A landscape with many valleys, sampled at points; each row gives a point and its height.
From any point a ball takes the steepest step (drop divided by distance) to one of its 2 nearest points. It stops when none of these is lower. Distance is the straight distance between rows; heights are no part of it.
Q_734: [ 25  29  93 -21   2  51 -23 -16  59   1  28 -13 -10 -36 -36  49  32 -25
  90  30 -21  17  40  -9  -6 -37   4  40  -4  21  14 -42]  height 8.03
Q_485: [-40 -10 -23  26  -5 -30  26  42  -7  18 -16  11  41 -43   5 -24  36  -4
  19  -6   2  16   9   4  -5 -17  19 -34  -5  20 -16 -41]  height 5.25
Q_66: [ 27  22 -20 -43  16 -34  48 -26  51 -42   1  53 -90 -29   8 -39  -6  24
 -35  36  32 -26 -74  39  -4  18 -26   3 -16 -48 -31  54]  height 4.05
Q_916: [  6  16  51 -18  48  63 -16 -24  42   5  40  -6 -23 -13 -38  30  15 -33
  76  44 -36  15  20  -5   6 -27  -1  35   0  13  10 -64]  height 8.08
Q_274: [ -5  28  -4 -19  25  16  39  13  12 -37  31  62 -53 -11  -6 -13 -48  26
  -2  -1 -38 -29 -50  61   7  13 -37  14  42  19  23 -26]  height 6.45
Q_323: [ 54  77  35   4 -69 -16 -17  32 -10 -48  37   1  16 -24 -10  42 -38  -2
  15 -53 -12  -8  -6 -22 -25  14   1  25  38  49 -16  27]  height 4.81
Q_858: [ 21  42  10  67 -32 -28 -36  44   8  16 -26 -33  89 -21  22  81  92  10
  43 -58  12 -23  59 -14 -35  12  50 -19  -5  46  12  22]  height 4.27
Q_364: [ 29 -28  26   9   8   9  36 -43  54  -6  32  26 -17   5  14 -51   5   7
   9  11  55 -19  27 -17   9  13  -1   1 -28 -68 -57  33]  height 3.59
Q_745: [-49  -3 -65  41  36 -22   2 -26  -9   6 -36  -3 -37 -26  13 -39 -17  56
 -45 -27 -10  15  23  29  21  30  21 -13  18 -21 -21  -6]  height 6.84
Q_634: [ 50  18  53  42 -35 -50 -29  29  12 -15  10 -28  47 -12   5  54  59   3
  36 -52  29 -25  47 -28 -28  33  42 -13  -8  44 -15  24]  height 5.08
Q_863: [-13  14  41   6  -7  24  -3  -1   3  14  58 -21   2 -16 -47  10 -24 -33
  25  22  -9  16  32 -10  -1 -14  -7  17  14  12  -8 -23]  height 4.16
Q_852: [ 33  59  -6  25   6 -23  14  14  57  -8  17  28  23 -20  33  -1  22  55
  11 -65 -10   4  36 -12 -19  24  10 -43  -1  26 -26 -32]  height 4.80
Q_683: [-29   0 -35  23  -5  -3  -8  40 -53  -4  14 -41  32 -22 -44  37   7 -64
  17   5   8  -5 -44  45 -13 -13  14   7  12  51  21 -56]  height 2.05
Q_152: [-31 -45  -1   4   5   9 -33  16 -60  32   0 -46  22  32 -52  10 -12 -55
 -11  29   6  -9  23  -9  17  -4  11  10  14  15  17  10]  height 4.86
Q_833: [ 48  36  19 -44 -30  -6  26  41  17 -54  34  70 -12 -23  28   4 -34  26
  18 -40 -43 -32 -50  22  -2   3 -16  24  29  64  -7   9]  height 7.27
Q_289: [ -7 -60  11 -45  14 -19 -12  24 -25  20 -19  -1  18  75 -33 -35  -6 -39
 -16  18  18  -4  -5 -29  39   9  -5 -38 -13 -11  21  26]  height 5.45
Q_657: [  9 -25  11 -76  49  48   9   7   3  30   0  -8 -10  35 -45   0 -18 -55
  11  74  -5  30  21 -32  30 -20 -56 -44 -20 -48  36 -18]  height 1.33
Q_918: [-49 -45 -31  44  -2  -8 -32 -16 -82  15 -23 -57  42  19 -31  34 -11 -27
 -10   4  -7 -29  23  22  11  -2  34  31  17  39  20  32]  height 5.09
Q_415: [  6  25  35  10 -42 -28  11  19  25   3  22  -8  29 -63  19  -6   8  -5
  33 -31  16  18  42 -35 -18  -2  11  -9 -13  24 -32  -8]  height 4.07
Q_102: [ 45 102 -21  53 -38  10  -8  -3  -6 -37  29  21   8 -12  38  25 -25  54
 -28 -76 -18  17 -11 -12 -46  27  -4  18  48   8  -7  21]  height 6.36
Q_669: [ -2  78 -31  35   8  -9  12  14  32 -11   9  15  10 -23  25   3 -12  55
  -2 -60 -28  13  10  22 -27  17  -7 -37  20  34   5 -40]  height 4.13
Q_243: [ 27  41 -55  56 -67 -38 -36   8 -67 -26 -37 -30  45 -12  56  66  51   7
 -23 -74   4 -18 -10   5 -53  24  35  10  14  67 -21  40]  height 4.54
Q_413: [ 29  40  87  17 -29  -5 -14  29  67   1  16 -13  31 -60  22  19  39  16
  71 -20   6  16  80 -37 -17 -27   9  -1  -7  23  -2 -13]  height 4.62
Q_622: [ 10  -7  49   6  26  38 -66 -32   3  22  29 -57   9  22 -71  67  47 -59
  52  36  -9   4  23   3 -22 -16  30  26   3  26  30 -17]  height 5.43
Q_499: [ 90  35  20 -11 -19   1  58 -25  51 -66  35  60   3 -28  22 -10  24  47
  28 -23  35 -46 -14  -7 -22  22  18   0 -31 -29 -60  16]  height 4.28
Q_605: [-42 -58 -59 -30  25   5 -12   8 -83   7 -59  -8 -31 -19   2 -25 -22  -8
 -96   7 -12  30 -20   9  39  -7 -14  14  29 -26  36  -2]  height 5.22
Q_297: [ 11  -5  -4 -62 -11 -14   4   6 -11   7  19  35 -31  51   3 -34 -41 -20
 -67  40  25  -7 -57  -1  18   9 -31  20  11 -43  -6  41]  height 6.19
Q_442: [ -3   1  44 -63  32  25  53 -23  74   9 -13  36  10  37  33 -22 -39 -20
  21  55  42 -32 -29 -14  23   6 -72 -45 -45 -99  -5  60]  height 1.79
Q_957: [-11 -26  64 -47 -24 -33  40   5  51 -16  -3  21  -3  21  38 -27 -23 -33
  25   8  26 -29 -53 -25  20  11 -25 -40 -66 -18 -11  13]  height 1.32
Q_617: [-63 -40 -32  37  43  19 -20 -10 -46  26 -18 -18  28  20 -20 -24   0  18
 -14  -7 -12  16  27  -1  30 -11  22 -10  16  -5  15 -27]  height 3.03
Q_862: [  58   -7  -20  -15   -8  -39    0   14   20  -37    6   39 -103  -25
   36  -26   15   45  -42    0    5    3  -89    9  -47   -6  -15   15
   -3   17  -30   -5]  height 4.83
Q_951: [ 11 -61 -16 -81   2 -23  -8  36 -45  12 -39  -2   7  86   4 -21 -23 -34
 -63  15  26  15 -19 -29  42  18 -21 -31 -21 -42  18  46]  height 5.23
Q_118: [-29   3  -8 -25  55  29  30   8  -3  -3  24  15 -40 -28 -35   0 -25 -39
   3  32 -24  13  -9  17  35  -7 -31 -27   1  -6  22 -73]  height 8.25
Q_904: [  48  -41  -49    4   22  -16  -13  -25   -4  -24  -17   26 -101    2
   15  -40   26   70  -74   -1    8   -5  -74   24  -25    8   14   27
    2  -11  -33    2]  height 3.82
Q_840: [-11  37  19  37 -21   0  -5  37  11  16  12 -26  63 -65 -14  28  41 -11
  62 -12  -2  21  37  -2 -27 -25  14  -7  -5  41  -4 -42]  height 3.38
Q_764: [-24  30 -29  91 -47  -7 -11  -3 -56  10 -20 -46  60  -7  33  46   8  19
   0 -39 -23   9  23  11 -30   5  30  10  21  43   6   0]  height 1.97
Q_42: [-47 -12 -41 -23  37  -9  23  12 -18  -7 -12  19 -58 -39 -26 -28 -21 -12
 -47  18  -3  31 -24  33  33   1 -31 -50  22 -18  25 -44]  height 8.43
Q_284: [ -4 -29  57 -43  25  21 -54 -15  24  34   1 -39   6  21 -54  39  66 -79
  53  62  16   1  36  -6  -6 -26  13  12 -18  15  47 -18]  height 5.34
Q_356: [ 35   9  49 -56 -38 -22  44  33  32 -46  30  54  -7  -1  21   0 -34  -3
  30  -7 -21 -45 -58  11   8   6 -14  21  -6  40 -13  28]  height 7.45
Q_350: [-16 -26  41 -66  10  18   7  11  25  39 -14  -2   9  41 -11  -7 -23 -60
  21  59  17  14   9 -43  34 -15 -61 -54 -36 -46  29   7]  height 0.74
Q_456: [ 13   3 -36  -1  54  -9  19 -10  18 -34   1  56 -44  16 -18 -52 -12  53
 -53  -3  18 -31 -54  48   4  21  -2  10  43 -30   7  25]  height 7.38
Q_952: [-36  -1   9 -26 -18   5  14  13 -21  27  30 -28  -9 -30 -24 -14 -34 -56
 -12  41   4  22  10 -12  19 -24 -26  -2  -2  -7  -8 -24]  height 3.89
Q_4: [ 55  34 -35  24 -16 -36 -20   6 -10 -39  -5  25 -25   3  56  -3  24  51
 -49 -67 -15  15 -49   8 -57  16  12   6  11  49 -22 -19]  height 6.54
Q_885: [ 38 -35 -20  16 -55 -32   2 -33 -49 -31 -12   4 -22  15  25 -15  40  11
 -42 -30   9 -13   0  -7 -24  27  65  25 -35  19 -72   2]  height 2.46
Q_844: [-62  13 -62  75  -6  -4   7  -9 -44  22 -32 -27  51 -15  29   4   2  45
 -23 -31 -30  18  14  29  -2  -8  31   6  14  12  11 -25]  height 1.51
Q_543: [  4 -82 -15 -70   4  -9  -1  13 -43  41 -77 -40  35  51  30 -12 -18 -25
 -22  28  12  19  56 -61  49  -2 -22 -29 -56 -65  -2  66]  height 4.59
Q_544: [-14 -99 -49 -47   1 -31   1 -17 -70 -16 -76  -3 -16  15  37 -27  28  -1
 -69  -5  -3 -10 -17 -26  62  -8  41   0 -50 -24 -39  19]  height 3.90
Q_132: [ 28   9  11  29 -67 -46  -2   1 -33 -23  18  -7   0 -12  20   4  11  -8
 -20 -43  12  -2   4 -21 -30  26  39  21  -2  32 -56  20]  height 0.92
Q_117: [-22  24 -31  84 -45   0 -29  26  -2  40 -46 -37 104 -27   0  85  83  11
  54 -26  -5 -30  46  28 -45   2  38   5  -5  32  23  20]  height 3.43
Q_829: [-39 -70 -63   0  18 -35 -14 -24 -74 -24 -86   1 -12  -2  44 -23  15  30
 -80 -18 -22   0 -25   7  52 -10  45  35  -2  -4 -19   8]  height 4.21
Q_772: [ -1  41  21  56  31  32   1 -29  60  13  38  20  -4  -1 -20  -7  -5  54
  27  -7 -14  -3  55   4 -10   1   4   2  43 -27  -9   4]  height 7.77
Q_201: [ -2  28 -76  63 -63 -39 -32  15 -72 -24 -58 -30  42 -22  61  51  40   2
 -30 -48  -8  -6 -33  40 -58  -2  26  40  25  70  -3  27]  height 5.26
Q_374: [ 31  26  58  -8  -3  16 -24  22  14 -21  38 -35  17 -20 -54 101   5 -27
  91   0 -30 -33   8   9  -3  -5  16  10  -4  84  30 -29]  height 6.35
Q_828: [-26  34 -11  79 -19  23 -25   5  15  48 -34 -48  90 -10   0  59  86  16
  49 -14 -22   6  34  21 -40 -25  41   5  -3  26  42 -27]  height 2.81
Q_197: [  1  15  -4 -64  14 -16  49 -27  49 -17 -12  40 -63  -3  20 -40 -26  -5
 -26  43  35 -12 -67  11  22  20 -56 -29 -35 -74 -21  58]  height 3.02
Q_272: [-18 -86 -34 -49 -30 -51 -12   1 -70   9 -65 -20  13  39  21 -11  19 -47
 -51  22  21 -24  -3 -23  50   7  25  -2 -50  -9 -25  55]  height 3.52
Q_551: [  9 -60   4 -29   2  11  21 -33  12  23 -33  -8 -10  36  47 -47 -26 -22
 -17  24  48  -1  27 -45  23  18 -22 -20 -67 -91 -35  55]  height 4.09
Q_14: [-36 -21 -27  35  26   5 -16   7 -57 -18  -3 -16  19  44 -28 -11 -17   0
 -17 -18  -4  11 -44  35   1  -2   9   0  33  36  50 -54]  height 3.17
Q_835: [ 51  49  21   8 -30 -27  20   5  49 -30  25  22   6 -59  43 -11  10  33
  28 -59  18  13  38 -35 -19  22   7 -23 -27   0 -49 -11]  height 4.84
Q_993: [-28  18 -13  33   0  12  -4  30 -12  13   8 -32  54 -42 -39  43  39 -37
  53  11   0   9  -6  20 -24 -29  20   8  -9  37  10 -60]  height 2.82
Q_948: [ -6  11  24 -60 -48 -37  15  14   9   3  24  26 -46  11  17 -27 -41 -32
 -31  28  13   0 -73  -7   4  -1 -35  19 -14  -9 -17  14]  height 5.99
Q_386: [-37 -29 -32  20  75  41 -13  -6 -38  -2   0  -9   8  46 -41 -15 -20  18
  -7   1 -19  11 -12  15  26   0 -11 -21  25  -7  52 -50]  height 3.39
Q_384: [ 38 -54 -39  13 -19 -19 -19 -31 -49 -28 -21  10 -63  30  28 -33  30  44
 -76 -16 -13  -3 -47   4 -20  11  49  36 -10  11 -46   0]  height 3.21
Q_164: [ -5 -11  71 -22  29  38  -2 -20  86  26  20  19 -31 -18  -7 -17  10  -8
  62  40  17   6  60 -14   6 -38 -24   0  -4 -24   3  -5]  height 5.11
Q_850: [ -2  28  46  45  21  48 -25 -42  72  33  16   4 -13 -18 -12   1  23  39
  48   1  -9  20  80  -5 -18 -21  10  10  39 -17  -7 -13]  height 7.84
Q_568: [ -4  59 -15  63  26  38  14 -31  12 -22  46  13  -2  13 -23  12 -45  61
   4 -14 -25  -1 -17  48 -15  21 -18  11  51  -8  32 -25]  height 6.00
Q_607: [ 10  -2  64 -55  11  49 -19  -5  36  38  41 -19  -8  29 -44  19  -9 -69
  49  73   7   1  27 -29  10 -30 -32  27 -23 -22  18  -6]  height 5.36
Q_621: [  4  63  -4  18 -22   0  -9  42 -27 -26  21 -24  45 -26 -14  55  -7 -15
  35 -40 -24  -3 -19  21 -30  -6  -5  -2  10  83  25 -52]  height 5.75
Q_733: [-32 -25 -22 -43  13 -23  16   1 -18   5 -16  23 -64 -22   0 -43 -32 -18
 -63  26   9  31 -26  -1  31   5 -31 -29   9 -38   7   0]  height 8.57
Q_255: [ 19 -45  41 -50  26  49 -51 -18   9  61 -13 -13  10  64 -35 -17  12 -44
  27  62  10  11  76 -41 -15 -29 -17  29  -6 -32  34  33]  height 4.57
Q_561: [-13  50 -13  24  54  47  30  -9  33 -23  44  37 -24  -6 -30   7 -30  47
  27   5 -36 -23  -8  54   1  15 -20   5  40  -4  23 -36]  height 6.18
Q_549: [-25  -5  23 -29  -7   0  19  -9  18  29  38   4 -24 -14  -7 -37 -43 -34
  -8  31  21  12  19 -17  16  -9 -34  -5  -3 -44 -20  12]  height 3.62
Q_395: [-15 -62 -46 -75 -21 -30   3  -3 -59  18 -76 -15 -29  11  53 -15 -12 -23
 -91  31   8  40 -20 -33  58  -5 -18  -8 -36 -54 -10  47]  height 8.77
Q_920: [-26 -26  58 -58 -20 -19  25  13  33  16  -5   4   8  38  14 -14 -24 -58
  21  33  24  -4 -26 -32  32   2 -47 -48 -52 -21  11  12]  height 1.37
Q_80: [ -7  -1  63 -66 -21  16  39  31  35   2  40  16 -15   8 -16  12 -46 -39
  51  43 -26 -27 -23   2  39  -5 -40  -1 -25  15  15  -8]  height 6.75
Q_252: [-37 -20 -26   7   2  -9 -12  32 -65 -13 -11 -17   9  11 -30  -3  -7 -50
 -26   3   3  -3 -52  38   4 -10   2  -3  31  44  32 -53]  height 2.75
Q_35: [  3  12  83  -3  -7   9   8   0  81   8  33  12  -4 -59   5 -11   1   5
  77  10   3  11  57 -31  -3 -35 -16  -4  -9   2  -4 -18]  height 4.95
Q_476: [ 59  51 -10 -15 -13 -20  -2  20  22 -60  20  59 -29 -32  46  -6 -10  52
 -17 -58 -22  -7 -53   7 -37  11 -16  11  26  52 -16  -6]  height 6.98
Q_787: [ -9   7  34 -69  15  47  51   5  38   0  50  34 -28  -1 -16   6 -51 -31
  37  63 -22 -29 -20   6  48 -16 -57   7 -12 -22  10   3]  height 6.87
Q_742: [  7 -60  22   7 -10  -8  15 -29  10   9   9   1  -1  19  24 -44   7 -16
  -2   7  37 -10  48 -39  17  10  20   2 -42 -40 -49  25]  height 3.83
Q_414: [  0 -33 -30 -53  77  45   5  11  -5  25 -11   5 -21  16 -54 -22 -27 -12
  -8  47  -9  27  42 -21  36  -5 -47 -41   4 -70  30   4]  height 1.99
Q_496: [  8   3  -1 -29 -21 -50   5  15   7 -16   8  36 -76 -27  21 -35 -19  -3
 -47   5   2  11 -70   5 -16  -5 -19   8  11  18 -14  -5]  height 5.61
Q_686: [ -7  -8 -21  21  28   7  -2 -14 -10 -18  19  35  -7  35 -18 -43 -30  35
 -44 -11   3 -12 -18  19   2  22   9  12  44 -12  -3   3]  height 7.24
Q_661: [-26 -37 -24 -21  84  40 -18 -20   2  42 -15  -3 -27  -3 -44 -39 -10   2
   5  41  -2  30  72 -16  32 -10 -25 -28  11 -53  14  -3]  height 2.45
Q_41: [ 15 -27 -63 -24  46  -4   6 -30  -8 -11 -28  27 -69   7  -6 -59 -12  38
 -79  10  31  -8 -14  15  17  34   2  22  10 -79 -23  66]  height 6.50
Q_124: [ 12   7 -27  -7  70  -1  42 -25  51 -26   3  51 -31  11 -31 -57  -5  33
 -15  19  39 -39  -2  38  17  21  -9 -16  15 -54 -23  49]  height 7.55
Q_943: [  8 -82 -24 -70  11 -11 -13  29 -66  26 -53 -21  22  72  -1 -20 -35  -9
 -42   8   0  -1  43 -43  50   8 -12  -4 -24 -53   5  65]  height 4.91
Q_367: [-69 -14 -52  61  -1  25  -3  20 -29  37 -34 -30  75 -29 -33  30  55 -21
  41  25 -12   7  14  28  -4 -25  34  22  -6   9   5 -29]  height 3.37
Q_142: [ 75  83 -21  27 -28   2  -5 -10  10 -49  20  36  -7 -13  44  14  19  65
 -18 -68  -4   2  -6 -22 -48  34  13   7  13  -9 -53  16]  height 5.80
Q_820: [ -7  10  10  -6  80  54   3 -13  21   3  45   5 -24  -3 -44  23  -9 -21
  48  37 -37  14  -4   6  19 -17 -14   5   0   3  18 -69]  height 8.13
Q_112: [ -6 -38 102 -29   7  21 -17 -11  72  30  -3  -4 -12   7   6 -17  34 -38
  57  39  37  13  49 -36   0 -36 -16   3 -31 -12  32   5]  height 5.20
Q_807: [-19 -11 -66  19  46 -14  -7 -38 -16 -14 -32  12 -71 -20   1 -53 -23  53
 -76 -15  -3   2  -2  32  16  43  15  27  21 -37 -18  27]  height 6.67
Q_336: [-57 -38 -69  12  15 -15  -5  17 -60  -6 -66   2 -28 -34  12 -24  15  11
 -72 -12 -12  36 -59  38  16 -19   4  -2  43   2  35 -42]  height 4.92
Q_219: [ -2 -42  13 -32  35  39 -47  11 -30  47   8 -43  20  50 -59   8   4 -59
   8  57  -3  10  40 -24  11  -9  -6  10  -9 -10  29   6]  height 4.69
Q_245: [ 42  61 -19  45 -61 -25 -26   6 -40 -28   0 -14  25 -17  47  39  30  20
 -18 -84  -7  14  10 -31 -44  31  31   4   9  45 -36  15]  height 3.13
Q_839: [-39  45 -93  70 -27  -8  14   1 -18  22 -42 -23  68 -17  57   6  10  61
 -28 -53 -28  17  -8  41 -25  -7  19 -17   5  22  29 -36]  height 2.37
Q_158: [ 16  34  11  10 -10   4 -21  31 -15 -30  39 -38  29 -23 -47  88  -9 -40
  63 -21 -21 -28 -26  32 -23  -6   6   2  12  92  27 -40]  height 6.08
Q_821: [-23  21  -9  75  29  62 -19 -48 -10  17  32 -41  19  49 -30  28  -8  45
  26   2 -33  31  14   8 -11  -5  12  13  23  -4  43 -39]  height 5.64
Q_579: [ -56  -33  -53   52  -31  -19  -25  -20 -104   -9  -46  -45   26   12
    1   27  -15   -8  -43  -14  -10  -12  -24   44   10   -5   23   47
   34   45   27   18]  height 5.31
Q_924: [-11  61 -17  61  13  48  -6 -10  50  47 -13 -45  66   2   4  48  54  46
  39 -22 -47  30  23  15 -37 -31  28 -30  -9  15  47 -75]  height 2.08
Q_564: [ 11   1  66 -42  -5  19  13  38  20 -11  46  -6   0  -5 -40  44 -13 -39
  72  22 -37 -30  -8   3  27 -13  -5  11 -18  63  16 -32]  height 6.58
Q_50: [ 88  41 -15   4 -30  -3  20 -29  13 -57  29  45 -29 -13  19 -15  32  62
 -15 -41  13 -15 -27  -5 -46  32  23   6 -18 -12 -61   7]  height 5.10
Q_481: [ 38 -44  44  10 -20 -40  -3   1   9 -20  19  13  17  68 -11 -14  23 -17
  -1 -12  39 -47  -2 -16  -2  37  35  -1 -25   7 -33  27]  height 5.82
Q_438: [  5  64  39  54  -3  48 -21 -22  47  27  23 -22  19 -23  -5  44  27  40
  56 -19 -37  33  61 -17 -36 -24  15   2  27   1  14 -36]  height 7.91
Q_556: [ 49  -6  72  26 -31 -42 -10  19  26 -22  37  -1  23  22 -15  30  25 -11
  29 -31  29 -40  25 -21 -13  28  29  -2  -2  35 -21  30]  height 5.60
Q_831: [ 52  14  37 -33   3 -14  76 -15  78 -54  28  67 -11 -29  34 -22  -7  36
  45  -9  16 -50 -20   9   3  12  -7  -6 -44 -23 -37  34]  height 3.47
Q_950: [-37  33 -23  44  30   3   8   9  17  23   2  -2  35 -10  -5  -7  15  34
  17 -26 -26  17   8  21 -10  -8  16 -39  13  27  16 -69]  height 4.77
Q_135: [ -3  11  -1  58  -8  -7  -3  -8 -17  -5  29   9  10  22  -2 -14 -21  23
 -17 -38 -12   6   5   1 -13  14  22   7  36  16  -5  -5]  height 7.11
Q_971: [-21 -18 -60  62 -43 -42 -31   2 -87 -19 -61 -32  10  -2  51  24  13  15
 -52 -35  -5  -4 -47  47 -31 -12  36  50  35  61  12  12]  height 5.56
Q_248: [ 18  63  18   3 -39 -12 -11  31 -24 -34  35  -3   6 -39 -11  23 -39  -9
   3 -36 -22  10 -20   8 -26  -1  -3  16  30  62   1 -26]  height 5.35
Q_67: [-26 -37 -38 -73 -16 -21  17   4 -29  25 -50   2 -36  -3  26 -28 -28 -34
 -75  31  22  55 -20 -23  50   5 -46 -51 -24 -67   2  37]  height 8.69
Q_701: [-24  69 -72  49  -3 -13   4   6   1   3 -22  -6  20 -13  47  -9  -7  57
 -32 -60 -22  20 -23  47 -29   6  -4 -34  13  32  40 -59]  height 3.28
Q_390: [-47 -22  -8 -16 -22 -49  40  34  -9  10 -16  15   7 -47  -1 -30  16 -41
   7  11  22  21 -30  -6  14 -24  -2 -41 -19  13  -5 -32]  height 5.65
Q_314: [  2 -64  -1 -50  18  19  -1  -5  -1  56 -52 -19   6  38  31 -27 -23 -27
  -3  41  28  25  72 -60  24  -7 -42 -29 -41 -83  -1  52]  height 4.32
Q_128: [  3  35  36 -24 -29  21  18   9   4 -11  69  16 -16 -21 -30   0 -66 -15
   7  18 -10  -5 -14   4   3 -12 -27  41  27  -3  -8  -1]  height 4.42
Q_249: [ 24 -55  21 -64  25  37 -23  -3  19  70 -28  -8  12  54  -7 -23 -10 -27
  27  64  26  28  71 -52  -6 -28 -44  -6 -17 -67  28  47]  height 4.49
Q_632: [ 22  -5  49 -30 -26 -35  45   1  59 -37  19  38 -12 -20  37 -34 -12   3
  32 -20  18 -21 -27 -26  -2  11  -9 -24 -54   1 -35   0]  height 2.43
Q_891: [ 20  84   4  43  16  46   1 -10  57  19  18 -15  37  18   5  62   8  64
  57 -36 -70  10  16  13 -20  -7  -2 -37  -1  38  57 -66]  height 2.91
Q_910: [-38 -56 -11 -26 -43 -57  -8  23 -43  29 -24 -32  20   9  -9  -3  15 -77
 -22  30  43 -18  -3  -4  22   0  14 -12 -26   8 -11  39]  height 2.99
Q_411: [-89 -41 -69  40   7  23  -2  22 -59  27 -58 -14  68 -34 -27   8  29 -20
   8  26 -18   6  15  22  27 -35  29  26  -3 -11   3 -22]  height 3.67
Q_908: [  4 -17  10 -62   7  -5  38 -22  43  -9 -19  37 -23  43  30 -34 -37 -20
 -23  36  39 -11 -48 -17  26  25 -53 -48 -51 -94 -16  49]  height 2.32
Q_488: [ 33  -1  76 -44 -35 -11  47  22  58 -30  39  42  11  30   8  -2 -24 -16
  36  16  13 -66 -41   1  17   4 -14  19 -23   4 -19  45]  height 7.59
Q_923: [  0  20  34  43  20  65 -46 -39  -3  13  37 -43  15  30 -53  49  17 -16
  48  23 -29  14  18  -3 -24 -10  20  33  20  16  27 -30]  height 5.52
Q_34: [-51 -51 -34   6  57  36 -16 -15 -30  41 -26 -20   0  -9 -19 -30  -9   4
 -13  20 -16  27  72 -19  40 -17  -2  -8  10 -30   9  -4]  height 2.74
Q_836: [  4  21   8  19  68  28  26 -29  71  -9  29  42  -6   4 -30 -31   2  47
  20  13  20 -32  35  22   4  -6  -9  -4  41 -38 -18  30]  height 7.68
Q_20: [ 24 -27 -37 -45   9  -6  -1 -20 -13  -4  -1  38 -65  25   3 -53 -20  23
 -92  32  32  -3 -70  13   9  16 -19  32  16 -57 -19  55]  height 6.34
Q_596: [ 13 -77  36 -22   5 -39 -10  12   5   4  -6  -3  22  84 -15 -29  23 -32
   2  13  41 -36   3 -28  25  21  13 -33 -38  -1  -4  28]  height 5.62
Q_652: [  8   1  47 -18  -1   3  38 -21  67   3  40  24 -10  -8   7 -33 -36  -9
  22  21  39 -17  12 -21   5  -3 -28  -3  -9 -47 -32  34]  height 3.33
Q_388: [-22 -51 -66  23  17 -27 -25  -2 -57  -2 -80 -10 -50 -28  52 -19  22  44
 -84 -20 -22  17 -55  21   7 -16  29  39  21  11   0  -9]  height 4.52
Q_111: [ 36  28  -7 -39  14 -25  64 -15  57 -53  19  69 -51 -39  20 -30  -9  40
   4   0  14 -37 -58  31  -5  19 -16  -2 -16 -15 -39  39]  height 4.35
Q_161: [-22  37 -43  89  12  32   5 -43 -13  15  17 -38  12  40   7  10 -36  81
  -3 -27 -23  25   2  37 -11  14  -4  -6  27  -3  52 -34]  height 5.79
Q_202: [-17 -30   2   1 -44 -53  -4   6 -36   9   0 -11   5   5   0 -20   2 -42
 -29   3  22  -8   1 -11   3  10  37   9  -9  22 -35  22]  height 2.39
Q_253: [-22 -43 -39   1   3  -4 -27  -8 -70   6 -23  -4 -47   5  15 -34 -41   2
 -99   6  -6  21 -31  12  13   3  -5  52  43  -7  22  16]  height 5.38
Q_801: [ -6  37 -12  78 -56 -18 -27   4 -52   1   0 -55  47 -15  -2  82  13  -5
  19 -48  -5 -11  26   3 -36  23  34   3  34  49   7  36]  height 2.96
Q_650: [ 12  18 -34  52 -11 -24  -2 -20 -14 -12   6  13 -12  -7  39 -26   5  51
 -42 -51 -14  14   3   9 -28  29  37   0  13  12 -40 -11]  height 6.92
Q_703: [ 26  73  29  42 -55  -1 -34  27 -28 -22  23 -45  40 -28 -23  87  -9  -9
  43 -56  -5  -5  23 -20 -28  14  14   1  45  56  13  18]  height 3.94
Q_777: [ 23  63  76  22  -8  48 -46 -13  45   7  16 -36  12 -45 -15  63  39   5
  82  -3 -24  33  55 -21 -35 -35  34  25  19  20  14 -44]  height 7.98
Q_508: [ -3 -24  81 -72  10  32 -40  -7  41  42  -3 -34  -9  21 -21  27  41 -85
  67  72  16   8  32 -24  -3 -40 -21   3 -45  -3  44 -12]  height 5.28

Where does a ball stop that starts at each point below?
Q_80 | Q_844
Q_274 | Q_508
Q_745 | Q_132
Q_485 | Q_844
Q_556 | Q_924
Q_411 | Q_350
Q_253 | Q_132
Q_733 | Q_4
Q_777 | Q_4

Call two points neighbours if one is among the 2 nearest of the other. Go from one point of each pair to the other, from neighbour to neighbour, staying as low as possible. Name the highest point that can't be avoided.
Q_350 and Q_442 | Q_111
Q_508 and Q_924 | Q_481
Q_4 and Q_350 | Q_650
Q_844 and Q_415 | Q_835
Q_314 and Q_132 | Q_971
Q_957 and Q_350 | Q_920
Q_683 and Q_957 | Q_386
